Points on a hilly landscape, in no order, each with its height.
From any point a ball rolls to the lowest of the 2 points nearest to it. It stops when none of these is lower. Distance is the straight distance between rows; heights are no part of it.
<1021>: [115 104 159  76 115 120 124  71 124  78 103 185 164 111 104 132 154 149
  74 113 154  93 114 140 148  84 154 120 157 103 118 115 105  95 145 117
 103  74 133 133 103 176 117 159  60 120  85 103 122 132 120  96 170 177
  94 192 180 103  80 130 161 129 142  91  92 137 153 138]  h=600
<388>: [116 174 101 148 109 132  89 177 196 117 154 132 137 127 151 121 156 115
 107 120 123 139 166  99 132 138 131 131 143 175 104 122 142  92 113 116
 106 135  83  91 133  80 106 155 155 160 160 153 119  90 151 148 151 138
 184 147 149  93 109  93 117  43  93 220 115 161 110 117]  h=551
<95>: [111 124 155 154 145 141 114  97 155 129 107 160 137 122 121 150  94  92
 134 157  78 104 156 132 114 132 112  96 139 128 137 133 181 110 145 135
  77  53  66 136 159 154 189  87 128 102 132 155 117  52 101 119 147 102
 154 206 128 157  93 165 121  90 147 115 148 171 146 164]  h=645
<996>: [134 124 146 161 159 145 102 126 159 148 114 142 140 121 130 144 126  97
 121 152  94 133  94 156 140 150 132 121 123 123 133 160 155 126 136 159
 112  93  44 171 171  94 178  91 137 105 129 171 150  77 112 165 158 127
 152 151  96 159  89 169 114  74 197 153 186 152 151 166]  h=662
<460>: [ 98  94 136 132 132  61 160  84 153  93  70 109 145 120 172 143 124 150
 164  96 130 109 129 122 104  98  99 132  81 135 132 153 132 108 114 108
 129  99  89 122  95 164 136 154 125 102 102  84 184 107 121 125 115 120
 104 145 127 103 118 103 167 135 138 130 180 140 124 140]  h=425
<440>: [158 141 143 156 152 156 113 107  80 157 100 181 140 142  88 134 115 128
 131 119  91 160 129 127 143 100 123 121 188 110  98 111 133 143 169 110
  89  95 187 136 133 137 137 117 120 137 122 157 104 133 104 115 109 109
 111 136 135 127 113 159 140 146 115  70  96 162 173 113]  h=240
<688>: [128  89 133 174 101  75 119 153 141 130  73 146 107 144 153 152 128 126
 132  85 143 135 114 147  84 166  57 125 106 150  98 125 139 128 119 135
 121 119 112 162 154 119 116 173 137 109 125 153 120 120 129 189 169 141
 142 154 134 118  74 134  98 113 148 158 131 129 104 150]  h=826
<787>: [ 71 111 134  78  49  45 151 112 167  38  91 119 112 118 140 123 135 146
 158  90 139  60 149  84  99 148  89 136  99 136 131 140 136  81 114 106
 123  83 136 130 111 219 102 171  77 127  73  74 144  87  98 117 168 115
  91 168 168 127 113 129 128 147 121 110 148 106 105 104]  h=355
<651>: [152 111 148 151 158 129 110 142 101 159 115 142  98 133 155 120  89 116
 120  87 110 170 158 164  92  98 106 140 147 148  92 138 174 136 108 137
 116  99 125 150 129 127 163 137 169 133 134 188 105 142 138 134 114 103
 182 175 159 119 138 151 104  95  46 129  79 158  87 146]  h=668
<207>: [144  93 146 125 135 116 130 117  91 165 106  85 120 150  74 106 103 142
 122 149 146 131 100 156 104 152 124 168 118  92 157 131 121 153 124 173
 178 165 151 148 139 135 147  99 126 127 129 123 120 179 126 144 119 126
 127  85 105 141 131 135 116 187 157  78 144  85 129 154]  h=427
<379>: [ 64 132 181  80  78 136 143 107 116  83 126 191 150 101 146 143 138 107
 150 100 103  96 124 124 114  72 145  82 127 143 122 126 170  91 142 103
  62 111 129 109 110 169 131 141  99  94 116 120 137  98 117  95 150 142
  95 230 156 115  88 156 114 143  54 128 114 123 132 151]  h=469
<72>: [154 145  76 170 143 171 109 173 114 199 133 110  78 112 168 132  92 109
 174 121  85 172 190 139 130 177 107 136 128 132 102 112 168 158 113 142
 147 120 160 144 164  74 140 115 187 146 157 155 101 102 122 125 102  81
 168  83 116 168 196 144 149  89 103  92 112 139 109 108]  h=707
<394>: [130 181 107 172 120 180 129 171  85 166 126 132 155 117 151 105 157  74
 161  86 111 160 153 146 108 159 117  98 105 179 128 120 197 182 102  92
 129 118 147  92 128  46 157 118 188 141 141 140 144 102 145 171 131 112
 111 106 131 142  85 135  84  75 110 155 101 115  98 143]  h=739
<252>: [110 123 144  70 124 185 122  77 153  90 161 158 151 102 168 152 129 130
 138 127 108 122 118 164 139  49 157  78 109 122 142 117 175  96 147 103
  61 143  45 150 104 185 117 136 127 133 101 134 120 123 131  53 139 170
 114 219 200 122 159 126 177  96  86 109  94 136 103 143]  h=420
<851>: [153  90 105 104 156 159 180 135 127 109 174  85  89 130 162 101  99 177
 178 144 158 123 121 165 105  92 116 150  91 140 177 153 129 125 137 187
 167 226 104 177 136 143  87 102 152 119 128 140 135 151 122 121  53 153
  75  89  84 140 188 103 158 212 101 133 162  77 139 126]  h=222
<1068>: [105 140 134 106 108  98 112 141 175  88 139 122 128 120 140 115 144 128
 101 105 149 113 173  99 119 125 144 134 153 153 114 106 138  91 128 117
 108 104 100  98 105 149 137 153 123 167 142 130 115 120 146 129 136 126
 195 196 188  99 131  91 124  62  88 195 100 159  75 130]  h=569
<883>: [ 94  80 141  61  92  35 165  90 146  40 134 123  88 114 159 105 113 167
 123 122 190  48 167  99  91 140 114 146  90 141 154 138 122 109 119 142
 161 109 149 139 147 201  85 156  95 148  91  83 128 123 120 106 134 122
 113 171 178 110 135 129 135 176  99 130 116  85  60 121]  h=311
<89>: [112 127 144  98 132 106 133 105 130  99 108 149 163 119 140 142 146 139
  86 127 141  90 150 112 148  94 147 116 144 124 110 103 118  87 135 114
 107  70 106 108 119 137 134 141  94 144 121 117 135 106 146  94 136 136
 137 185 173 110 124 108 158  80 120 137 109 159 114 113]  h=585
<908>: [173 110 164 131  96  86 117 120 129 131  64 162 140 126  58 102 132 152
 116 122 121 138 127 140 140 135 118 167 173 101 122 117  83 107 146 144
 163 101 164 164 127 150 154 123  73 179 120 131 149 145 111 157 108 138
 117 112 131 115 100 149 178 134 166  93 136 132 184 108]  h=556
<201>: [137  90 114 173 135 114 144 127 142 109  69 133 137 122 185 168 123 144
 169 150  91 101 148 127 127 142  77 128  81 137  96 112 135 145 124 152
 135 109 122 170 209 101  95 125 123 112 142 103 148  79  98 131 108 145
 130 128 101 158 156 130 224 140 184 103 170  90 157 122]  h=496
<279>: [175  90 125 208 131 119 139 138 140 147  50 134 130 134 106 131 122 147
 161 126  88 153 125 130 134 153  76 176 140 116 102 126  94 138 134 150
 167 109 171 189 144 143 147 120 103 172 110 116 147 160  98 147 106 135
 139  64 113 160 127 144 206 153 197  70 164 138 165 109]  h=545
<355>: [ 97  86 136 102  96  55 142  97 171  53  63 120 147 110 119  91 145 143
 159  72 131  99 138 116 105 126 114 160 119 121 134 135 118 109  98 118
 162 103 138 136  75 207 139 151  99 130  67  70 179 111 108 151 124 133
  91 138 142 116  83 104 161 135 160 105 175 118 144 119]  h=392
<406>: [129 119 172 108 159 133 134 149 136 129 138 141 164 107 129 103 158 108
  93 155 130 136  85 171 184 118 167 141 119 117 133 134 138 129 128 173
 152 153  79 167 184  98 156 114 145 123 150 177 175 126 174 185 128 135
 152 129 112 120 124 140 134 119 149 178 166  99 153 148]  h=693
<60>: [103 184  77 125  81 142 129 159 153 143 167 124 124 134 140 193 100 137
 164 155 102  94 162  91 145 154 131  68 102 134 123 120 144 111 122 121
  98 123 104  90 131  69  83 108 133 119 151 104 111  76 103  80 145 110
 121 113 108 153 177 137 134  71 130 152 134 135 155  88]  h=529
<731>: [108 185 108 151 108 158  97 175 137 152 164 147 103 112 130 164  97 109
 165 141  88 138 160  91 141 157 131  96 145 151 104 122 156 122 146 129
  85 138 117 117 171  71  90 120 151 110 158 163  75  77 102 122 141  97
 139 140 112 139 142 165  92  90  94 155 127 148 137  91]  h=557
<965>: [166 111 121 148 133 156 105 161  99 197 102 121  91 139 119 112  93 118
 146 133  92 166 169 169 126 189  80 159 165 112 121 104 152 147 135 163
 154 118 166 147 167 119 190 101 169 169 137 178  94 144 132 148  99  81
 169 104 139 160 169 132 144 115 129  68 106 140 100 139]  h=695
<866>: [146  97 149 103  81  89 106 134 165 105 102 142 145 124  68  87 178 145
 111 104 162 126  85 120 146 139 151 144 152  94 127 123  82 127 127 137
 164 150 151 161 126 137 129 162  82 148 114 121 139 144 144 194 137 173
 119 122 132 116  76 114 133 141 173 135 149 105 182 110]  h=538
<826>: [164 105 166 144 189 154 109 144 110 162 122 135 139 133 136 129 143 102
  75 173 125 139  72 197 185 127 121 147 130 116 118 152 131 120 131 184
 127 115  35 189 187  92 164 101 137 133 128 205 162 124 134 166 154 125
 167 126 117 137 125 182 127 103 185 146 156 139 145 174]  h=677
<360>: [181 107 111 120 176 166 164 122 104 136 126  96 131 139 138 121 112 167
 137 152 145 116 106 206 149 104  93 137  91 115 159 148 147 133  95 156
 163 202  96 147 132 105 118  98 161 152 126 135 143 158 119 111  60 146
 101  76  85 145 176 101 179 185 166  71 137  86 123 154]  h=118
<320>: [124  65 106  92 143 120 176  92 164  73 166  79  92 115 201 105 103 180
 164 139 189 104 128 138  81  71 135 138  88 146 182 152 141 134 133 151
 169 169  82 156 123 174  96 127 143 121 121 124 134 140 131  94  84 160
  83 153 148 112 152  94 180 180  72 151 142  93 108 136]  h=316
<616>: [141 102  97 156 163 114 185 149 112 143 124 119 131 142 172 136 160 133
 104 146 181  73 104 127 124 125 138 103  90 133 153 133  88 157 113 123
 170 168 121 139 183  65  68 159 145  81 159 126 158 137 155 165 126 191
 116  62  95 133  96 119 127 205 134 173 143  72 145 127]  h=786
<404>: [ 69 146 107 111  76 104 142 153 167 125 147 116 127 116 150 159 124 139
 138 148 134  62 146  66 130 155 140  82  75 131 143 113 125 119 124 119
 120 136 131 105 164  94  61 149 119  90 153  88 120  76 133 109 154 137
 128 118 119 137 141 126 141 117 119 169 153  92 148  90]  h=499
<854>: [146 151 166  94 144 147 124 141 117 148 113 170 153  96 100 105 117 107
 123 149  97 126 144 178 181 133 147 126 129 118 138 118 173 111 137 150
 142 124 117 155 186  99 164  93 142 159 146 173 161  97 155 149 100 113
 118 134 131 130 136 164 145  91 136 139 139 115 167 130]  h=710
<945>: [130 186 127 118 121 181 119 168 114 144 147 172 162  95 112  96 161  71
 146 118  92 134 146 149 164 137 163  88 133 143 131 109 199 143 134  95
 110 134 138 114 154  70 160 112 168 153 146 166 145  73 156 159 124 119
  99 123 125 143 111 143 119  73 117 145 118 112 162 111]  h=724
<610>: [ 92 142 117 114 141 106 141 112  92 129 111  74 152 130  95 101 127 133
 144 114 134 109 159  86 100 140 155 165 117 133 149 119  95 140  90 118
 181 108 213  80  63 179 139 100 113 136 110  45 167 167 126  92  89 107
 127  82 103 134 141 110 130 152 122 104 134 131 117 139]  h=299
<786>: [ 77 172 103 118  32 116  97 175 183 114 118 110 119 107  58  89 149 128
 156  87 125 108 131  65  96 220 126 142 133 137 157 117 115 130 126 127
 149 154 181 121  82 194 121 140 116 134 142  86 114 102  94 166 168 128
 116 112 121 141  69 120  98 123 168 128 140 123 156 127]  h=855
<973>: [110 145 133 112 113 126 119 119  77 116 158 126 101 125  97 122 129 148
 145 100 143 129 128  59  85 113 156 140 176 142 129 125  86 134 157  97
 108 125 229  97  88 200 116 130  89 155 112  94  76 191 110  86 108  89
 122 138 131 134 145 135  88 174  80 100  84 141  82  99]  h=341
<762>: [124  66 150 103 117  34 148 117 140  83 128 100  71 124 139 122  97 161
 119 137 173  99 164  83  97 147 118 156 114 128 134 138  91 118 159 163
 175 131 185 162 179 187  96 146 105 140 139 109 106 159 141 113 115 120
 148 144 152 108 146 145 137 179 111 142 127  97  76 109]  h=257
<409>: [ 96 168 122 164 120 140 135 172 107 129 120 141 140 109 107 116 128  96
 189  86  75 138 163  66 118 127 138 136 168 158 115 120 131 128 138  98
 107 121 186  88  79 177 165 124 142 149 141 125 127 102 114 139 109  67
 115 127 122 154 117 139 108 107  87 134 128 163 160  91]  h=339
<250>: [125 126 167 113 165 117 142  48 126 117 111 168 137 118 144 157 115 172
  76 182 139 127 130 137 158  67 131 129 154 126 115 153  78 109 182 125
  92 109 144 134 134 152  90 121  81 132 102 106 105 160 113  15 108 133
 111 152 148  91 129 143 202 145 130  80  77 157 101 120]  h=364
<511>: [127 106 145 134 149  98 157 101 148 107  90 136 145 120 181 147 103 157
 143 148 104 109 147 153 130  94 107 135  83 134 117 131 155 106 120 153
 135 116  72 158 173 123 131 120 140 123 142 131 174  76 126 109  83 127
 132 156 110 117 149 129 205 115 136 137 170 115 139 136]  h=464
<571>: [138  81 119 105 117 129 108 117 161 110 142  85 139 142  87  81 173 149
 121 143 177 136  77  97 121 117 158 128 138  83 159 136  74 154 132 145
 146 205 152 148 117 138 118 142 100 112 122 104 115 161 137 169 111 186
 117 105 122 137 117  89 141 185 157 137 175  80 161 107]  h=511
<1014>: [183 188 113 147 176 190 123 143  55 206 161 141 155 152 100 123 142  88
  96 135 111 163 113 156 163 124 147 122 153 123 119 131 147 158 137 107
 110  98 133 112 125  45 156 112 148 147 130 153 121 132 149 129 139 104
 114  78 108 140 130 136  77  93 138  97  99 147 143 124]  h=782
<22>: [171 147 118 120 135 184 100 122 121 166 151 152 126 136 131 149  94 128
 112 147 101 119 143 177 156 118  98  93 134 116 134  94 170  98 135 107
  88 109  83 133 152 116 130 122 154 141 137 177 107 109 133  96 123 126
 129 151 148 142 174 125 136  90 128  93  83 158 119 127]  h=748
<117>: [130 103  75 163 148 124 165 112 151 115 119  69 120 151 151 162  93 157
 198 129  97 139 118 118 120 155 104 136  81 111 140 163 117 139 101 130
 171 158 125 121  74 140 125  97 142 111 112  64 161 155  93 123 106 116
 112  51  74 148 167 107 161 160 200 106 202 129 135 134]  h=231
<742>: [186 160 109 132 200 183  95 102 115 164 179 146 136 154 143 171  88 107
  85 186  82 149 160 142 195 110 145 102 167 107  95 145 149 127 129 131
  94  77  88 128 143  80 149  75 149 102 135 168 107 100 120  84 137 102
 153 128 115 148 161 149 118  85 127 105 114 160 130 126]  h=758
<70>: [119 120 103 132 135 119 117 150 192 103 142 109 126 140 183 114 156 144
 124 113 164 139 103 129 116 121 122 114 114 147 115 111 116 116  99 101
 123 174  77  93 104 108 100 181 162 127 148 137 139 132 165 170 127 161
 163 135 141  87 129  62 131 101 117 218 140 137 117 130]  h=526
<354>: [100 127 118  77 107  79  89 112 207  79 154  59 107 128 116 124 164 123
 114 142 176 170 117 100 115 137 161 147 151  98 144 125  84 106 136 121
 134 172 110  74  50 170 157 122 114 131 131 114 136 167 143 119 117 126
 155 146 141  89 151  61 110 102 159 184 161 166  92 131]  h=403
<15>: [173  93 163 155 192 119 142  96  81 181 104 106 136 171 102 126 126 141
 108 171 124 194  90 165 127  97 123 177 162  84 102 141  82 169 147 175
 135 171 154 167 157 118 135 110 120 129 116 141 107 194 120 106  93 146
 124  79  95 124 153 146 159 220 127  67 111  87 126 147]  h=383
<729>: [116 120 140 114  96 110 153 126 123 143 111  87 113 144  79  78 115 131
 135 113 161 104  76 135  94 175 136 161  76 104 190 149 125 151 107 150
 195 171 143 153 102 145 129 115 132 103 117 101 146 168 125 176 136 130
 110  73  88 146  79 142  62 206 169  92 171  95 136 174]  h=461
<150>: [154 155 138 133 178 172  94 138  86 178 143 138 146 134 119  98 113  85
 115 114  94 162 155 168 122 138 147 138 153 135 120 109 199 173 113 139
 119 108 122 129 144 118 205  95 180 136 144 180 110 110 148 158 127  98
 165 158 140 148 119 144  81  94  76 108  87 132 104 169]  h=651
<50>: [143 138 130 101 109 112  95 135 110 140 143  98 127 137  90  98 173 115
  74 134 181 172 101 127 140 117 138 157 181 112 122 115  62 112 144 128
 130 156 136  92  84 125 148 148  96 154 140 148 115 196 166 139 128 131
 143 115 148  85 163  75  85 124 119 155 103 155 110 113]  h=409
<693>: [183 165  90 171 170 174 107 164 124 184 145 117 102 116 193 126 128  89
 161 114  86 174 151 166 145 109 124 125 115 144  98 156 183 147  83 102
 123 125  87 150 152  40 143 123 197 142 139 190 133  90 132 144  81 115
 165 114  97 150 167 149 138  72 104 136 126 135 120 112]  h=722
<321>: [114 128 117 149 159 142 152 126  95 118 123 106 154 118 104 110 103 140
 180 111  90 139 179  70 124 129 129 163 129 142 119 123 108 143 123 129
 155 142 233 114  96 209 132 112 116 159 109  58 132 172 123  72  93 103
 101  88 115 146 178 132 155 160  83  89 122 115 115 105]  h=241
<17>: [143 132 140 151 174 172 152 115  46 164 136 144 175 141 145 141 141 117
 100  99 138 126 107 159 122  75 130  88  84 145 117 132 148 147  92  89
 108 111 124  93 124  70 126 163 139  85 129 114 150 144 156 131 143 156
  96 115 124 116 108 124  88 128  97 117  87 110 126 162]  h=768
<893>: [ 75 165 118 134  35  70 122 169 158  78 106 148 126 129 110 124 158 109
 138  71 129  86 167  59  85 194 102 137 158 165 120 110 117 106 128 101
 120  91 184  98  99 187 120 162 102 143 130  89 125  74 109 167 179 111
 135 170 146 134  44 132  93 114 136 146  94 131 124 124]  h=847
<999>: [140 112 139  92 158 114 129  77 134 108 212  89  66 131 126 181 104 151
  82 218 159 159 131  94 134 127 186 125 159  74 111 127  91 155 173 173
 111 150 125 144 166 135 107  93  93 100 152 137  69 175 118  59 133 121
 174 145 138 115 199 153 141 164 126 134 126  90  86 106]  h=259
<148>: [117  92 116 113 132  83 131 128 140 129 161  67  75 135 117 144 101 153
 115 176 167 134 147  91 107 149 147 142 119 102 139 132  99 150 148 177
 165 163 150 134 159 136 105 105 125 113 172 116  90 163 130 104 106 120
 168  96 122 117 191 126 148 160 121 139 142  93 101 102]  h=174
<32>: [109 129 127 130 100 125 177 148 136 113 114 157 165 112 135 109 190 114
 116 117 164  86  95 136 157 145 150 110  75 138 158 127 111 149  86  91
 172 144 128 114 151  53  98 163 133 119 113 100 185 121 162 186 145 170
  98  67 108 115  69 122 119 156 165 167 150  81 165 123]  h=769
<357>: [155  79 115 203 187 110 177 168  86 159  94 140 118 148 188 156 150 130
 143 120 130 143 120 127 111 112 101 126 100 150  91 139  98 185 118 133
 158 145 152 167 195  63  67 158 156 105 135 143 146 151 144 161 104 171
 136  87  84 138 117 155 137 194 118 148 142  85 137 123]  h=802
<509>: [149  56 129 169 134  76 123 100 140  99  63 135 127 137 136 150 106 165
 136 130 118 125 138 120 111 129  74 136 132 117 103 119 116 135 142 156
 138  95 155 171 165 160 130 136 111 134 114 105 115 131 115 128 119 134
 142 140 134 138 126 120 200 141 169  86 141 119 121 118]  h=523
<907>: [126 141 109 163 148 176 141 134  80 159 134 101 135 137 162 131 110 118
 177  77 113 150 134 141  84 129 112  96  80 162 127 118 194 171  73  82
 126 136 141  78  96 103 146 144 175  99 131 103 135 137 140 141 110 121
 119 121 129 133 131 100  94 126  82 119 108 116 102 161]  h=753
<643>: [133 156 119 161 135 172 160 177 112 135 123 137 160 126 163 108 179  98
 136  94 159 146  84 161 145 148 133  94  82 163 142 136 157 184  84  78
 153 159 123 103 128  28 128 143 175 140 122 132 169 148 172 199 126 137
 123  78 128 100  78 122 103 122 140 181 136 105 116 143]  h=754
<287>: [156 109 135 169 118 107 109 148 103 131  82 195 155 142 132 145 144  84
  98  91 126 131 143 158 105 151  76 104 154 154  97 115 156 142 130 121
 109  66 124 133 147  91 156 138 116 137 124 158 133  93 128 174 179 140
 124 158 154 123  62 163 107  68 144 147  85 142 129 146]  h=834
<690>: [162 111 159 141 229 144 124  58  87 162 131 116 161 152 133 151 116 136
  71 185 110 180 110 154 165  75 148 149 155  90  87 134 105 160 147 159
 106 115 119 143 148 115 164 109 122 100 133 127 124 150 134  86 126 133
 148 122 115 127 138 134 155 156 134  84 109 118 123 156]  h=332
<781>: [132 125 105 101  97 117 102 148 118 110 148 108 111 144  94 105 155 155
 122 100 175 137 128  93  92 126 123 140 161 141 121 107  90 119 146 106
 124 148 183  86  79 158 111 152  93 179 120 112  75 184 133 119 116 122
 111 129 169 104 160  65 110 121 106 130  94 144  86  98]  h=379
<326>: [158 141 109 131 150 160 130 141 132 160 158 116 100 130 156 141  89 144
 154 123 115 165 121 166 123 105 125 125 113 132 126 131 165 125  99 128
 124 161  76 133 123  96 128 124 177 121 144 160 121 139 136 115  91 118
 150 128 104 142 197 114 118 101  97 139 122 132 115 129]  h=736
<720>: [102 177 145 147 127 150  82 161 136 133 142 173 138 108  97 123 121  76
 119 149  87 112 155 104 150 152 151 116 179 154 130 142 152 106 166 127
  94 101 106 103 160 101 139  89 134 132 154 189 110  57 109 158 176 109
 132 162 133 130  78 177  83  76 118 166 121 176 160 122]  h=583
<1054>: [127 159 138 137  71  76 104 146 117 118  99 183 142 140  92 122 154 104
  84  90 135  94 143 115  99 185 113 145 176 156 120 105 112 131 138 117
 142  44 155 121 129 136 140 131  95 149 139 127 123  88 118 190 198 136
 130 168 146 123  30 162  72  98 146 138  75 150 142 142]  h=841
<158>: [112 151 128 104  91 146 132 180 152 157 175 141 115 115  90 102 144 125
 124 136 140 149  90 125 142 151 156 121 129 132 156 138  98 125 122 133
 128 222 135 116 130  93 115 149 157 115 140 150 122 143 161 168 129 123
 138  86  95 119 138 107  60 149 101 187 147 107 140 106]  h=423
<109>: [ 88 142 117  81  82  83 109 109 212  89 139  73 110 129  89 116 154 131
 120 110 155 122 106  70 121 145 182 142 140  94 157 145  89 111 123 104
 132 129 141  83  50 188 146 144 103  97 115  70 130 131 115 107 131 132
 142 142 103 128 100  82  89 124 174 136 155 150 125 134]  h=373
<680>: [100 107 139  82 174 177 132  79 126 111 184 141 151  96 186 152 146 135
 100 140 146 132  90 146 171  39 172 100 111 134 118 145 102  96 137 119
  83 140  65 119  96 146 116 169 126  83 123 115 144 144 151  77 153 173
 123 177 155 112 141 114 135 120  90 152 107 134 123 135]  h=468
<138>: [128 159 167 100 168 133 104 122  84 157 167 135 128 120  98 111  96 103
  92 153 109 143 139 116 141 120 177 150 167 123 113 122 135 143 137 156
 120 115 143 117 156 126 155  95 135 101 153 153 100 132 132 128 136  84
 176 153 129 122 137 166  75 134  64 126 110 134 110 141]  h=631
<332>: [101  84 120  71 104 124 150  78 172  68 154 114 125 117 178 136 122 177
 155 132 159  94 104 157  94  67 123 109  69 141 170 143 163  99 122 125
 114 153  33 132 105 189  99 144 131 130  88 124 127 128 116  72 125 166
  88 182 183 109 167  98 169 128  89 124 130 117  91 139]  h=374
<448>: [134 121 115  91 132 112 106 124 140 120 172  60  97 144 116 108 131 130
  97 155 197 153 114 143 110 138 144 141 128 100 154 109 107 136 108 137
 160 189 103  85  71 128 136 115 139 129 151 135 129 191 158 138 125 135
 151 110 140 102 179  70  98 130 121 165 133 127  95 143]  h=432
<685>: [ 90 116 125  99  57  84 142 150 157 105 134 131 118 126 147 126 133 142
 149 106 158  72 115  99 113 134 102 105  82 148 138 129 108  82 118  94
 118 146 124 103 128 130  83 189 118 101 118 112 134 106 146 138 150 155
 104 130 132 120 115 103  91 152  94 171 136 109 124 107]  h=463
<1007>: [125 109 108 120 155 147 108 113 146 106 165 113 146 136 168 140 163 145
  80 124 180 131 100 143 138  88 136 110 117 135 115 107 103  99 121 106
  97 132  56 104  87 135  99 183 127 126 135 121 123 144 152 122 167 186
 148 153 181  99 144  59 121  88 113 181  92 149  96 143]  h=502
<245>: [120 132 159 114 120 159 109  76 124 100 112 194 142 129  93 153 116 132
  76 148 111  94 127 143 168 111 127  92 171  98 121  87 145  84 178  99
  64  53 107 134 138 172 109 125  64 120 119 148 101 103  95 100 179 148
 120 202 182 109  96 162 159 127 159  93  98 173 161 134]  h=615
<837>: [185 204  82 146 198 203  82 140  81 203 188 147 140 135 138 143 134  59
 101 156  86 164 158 141 188 140 159 105 151 114 101 129 173 174 142 120
 105  90 131 137 173  13 119  94 174 115 139 177  88  74 135 118 140 105
 132  85 101 153 156 162 116  94 120  94 110 134 136 105]  h=771
<412>: [144 156 127 120 123 160 118 114  62 127 137 153 125 149  66 130 115 152
 119 126 118 132 148  83 138 132 149 128 196 105 118  87 115 157 178 104
 104  96 225 117 133 148  86 108  87 146 128 109  58 160 105  87 115 107
 106 136 153 114 139 144 131 180 111  58  83 130 141 103]  h=291
<415>: [131 126 124 165 123 149 132 124  96 133  89 142 143 131 106 131 110 131
 169  80  94 137 139 107 101  96  97 122 153 141 116 125 135 128 137  89
  98 102 186 106  73 186 165 137 116 149 115 115 117 135  99 111 109 105
  93 134 141 149 118 122 147 127 116  72 107 163 145 117]  h=290
<882>: [120  78  92 176 148 135 141 107 143  98 129  58 106 135 124 136  86 151
 195 127  81 152 139  83 104 150 102 169 107 120 138 150 116 142 116 153
 160 151 190 127  88 221 145 105 119 132 106  56 120 182  97  79 116 101
 110  66 101 153 190 116 166 157 155  85 175 146 107 116]  h=154
<759>: [160  85 134 160 140 116 129 161 106 153  76 142  94 135 158 117  89 129
 158  74 116 160 157 180 100 134  57 147 127 149 101 126 162 128 107 148
 154 125 153 153 131 145 169 137 162 158 123 170 142 156 143 162  97  90
 149 118 148 133 147 127 142 104  99 122 120 148  94 137]  h=682
<151>: [151 183 144 128 146 164 151 137  34 167 131 183 175 129 102 118 149  98
 100 115 115 118 141 159 163  98 144 106 115 140 124 112 152 133 121  94
 128  92 184 108 151  46 108 131 129 145 122 130 156 123 165 117 123 133
  66  96 112 124 111 153  99 128  97 106  76 117 159 130]  h=780
<598>: [128 165 104 194  84 124 128 193 102 146  98 158 132 122 102 104 142  87
 156  94  92 129 181  78 117 178 106 141 184 162 112 112 104 145 162 106
 144  83 207 104 102 136 138 118 125 194 149 137 122  93 108 173 144  94
 107 100 138 154  89 157 118  84 133 131  99 174 182  88]  h=380
<790>: [151 144  91 141 126 148 159 147 140 131 106 114 115 129 156 131  94 142
 197 117 109 120 121 165 143 135  64 126  76 139 144 147 149  86  90 111
 149 159  87 122  88 118 141 109 148 168 107 120 180 132 110 125  86  93
 100  67 107 144 188 101 171 115 174 118 183 148 141 111]  h=288
<767>: [123 125 191 109 200 101 124  46 113 134 118 136 155 103 144 135 141 134
  61 201 139 184 126 161 194  63 160 174 174 122  92 165  35 123 179 166
 113 134 129 157 125 138 138 118  76 120 132 123 137 165 136  54 109 143
 128 146 122  77 132 151 173 157 119 115  93 140 134 138]  h=387
<1056>: [ 47 107 173  48  37  81 160 111 176  68 140 155 117 106 173 119 150 125
 149  97 135  77 116 103 120  94 140 116  95 141 153 149 127  70 134 115
  92 131 115 113 117 183 109 177 114  90  94 107 151  90 156 110 138 152
  99 202 139 111  93 118  98 170  65 158 147 114 114 139]  h=414
<532>: [129 164  83 143 105 144 140 162 166 143 129 115 110 147 145 163 113 131
 166 133 139 135  91 159 133 181 102 111  83 138 149 148 141 117  94 121
 142 172  57 118  94  67 121  96 162 133 128 137 158 131 105 162 125 104
 123  78  88 135 144 121 104  94 200 174 183 146 132 137]  h=331
<34>: [ 97 175 150 100 137 152  88 154 132 142 182 137 155  97  86 111 136  79
  77 167  97 135 142 103 175 145 201 126 162 134 131 133 139 141 131 154
 117 122 120 100 140  94 157  93 145 105 161 150 127  93 142 148 168  96
 167 129 120 126 113 147  81  87 106 168 130 145 149 127]  h=606
<872>: [102 147 149 134 103 163 130  92 144 113 117 179 142 129 114 172 106 100
 146 158  74  95 131 135 148 102 114  69 146 114 134 117 176  70 156  89
  47  70  68 102 125 146 132 104  92 107 128 154 129  52  87  82 151 129
  95 192 145 141 102 167 146 107 135 111 129 172 187 134]  h=630
<1020>: [122 131 124 104 117 139 114 128 133 154 185  99 128 143  82 125 160 126
  74 169 163 136  84  86 150 132 188 117 142  80 153 126  58 157 139 140
 122 184 156 123 132 103 105 143 108  73 149 108 107 157 157 141 153 161
 131  86 106 132 139 103  97 171 129 148 138  84 161 107]  h=474
<752>: [131 169 115 116  97 145 141 189 169 142 180 117  81 139 130 135 123 126
 134 137 151 160  79 176 145 153 131 129 111 139 151 152 126  95  99 144
 139 224  56 130 107  78 108 116 183 127 133 180 149 160 146 169 131 114
 145  98  78 113 153 117  48 115 135 218 165 140 123 144]  h=375
<597>: [ 82 160 102 112  93  95 100 119 136 104 120  66 123 143  74 103 148 132
 116 102 147  94 132  63  65 171 164 150 142 112 160 115 109 144 113 116
 160  73 189  95  55 221 152 110  98 127 122  40 132 128  93 116 142 106
 161 136 117 148  93 114 123 133 164  90 130 144 114 139]  h=340
<177>: [113 154 136 136  50 138 147 130 130 140 111 122 117 113  63  97 115 142
 169  92 140  91  91 137  96 178 110 139  66 125 174 133 142 128  87 117
 165 138 117 160 101 131 111 133 109 106  97  93 140 118  91 158 160 138
  75  78  92 157  72 156  67 164 179  79 162 110 167 137]  h=492
<782>: [151  80 128 191 134 106 138 158 108 174  66 118 104 158 147 147 135 136
 138 118 139 147  73 151 103 161  92 149 112 114 107 136 105 169 131 149
 164 131 134 183 176  89 109 158 132 118 119 154 112 156 122 186 147 149
 148  93 100 152  85 155 113 161 186 113 156 114 126 144]  h=816
<303>: [166  91 139 128 178 134 122  49 142 102 161 112  99 146 156 187 119 177
  68 220 142 143 103 136 145  85 127 133 155  97 113 134  88 152 171 161
 104 131 108 145 170 142 101 101 106 115 126 121  79 181 108  32 121 145
 144 142 134 128 168 114 203 163 170  82  99 126  80 119]  h=320

Call two points neighbours if one is among the 2 nearest of the other. Go from one point of each pair to the other, from neighbour to neighbour, staying as low as possible. Name the highest point that can't be avoided.
<148>, <440> -> <908>
<148>, <690> -> <767>
<148>, <360> -> <207>
<882>, <440> -> <448>

Where does a ball stop that starts at each point below?
<908> -> <882>
<448> -> <882>
<17> -> <360>
<357> -> <360>
<279> -> <148>
<872> -> <360>
<837> -> <1056>
<1007> -> <360>
<651> -> <1056>
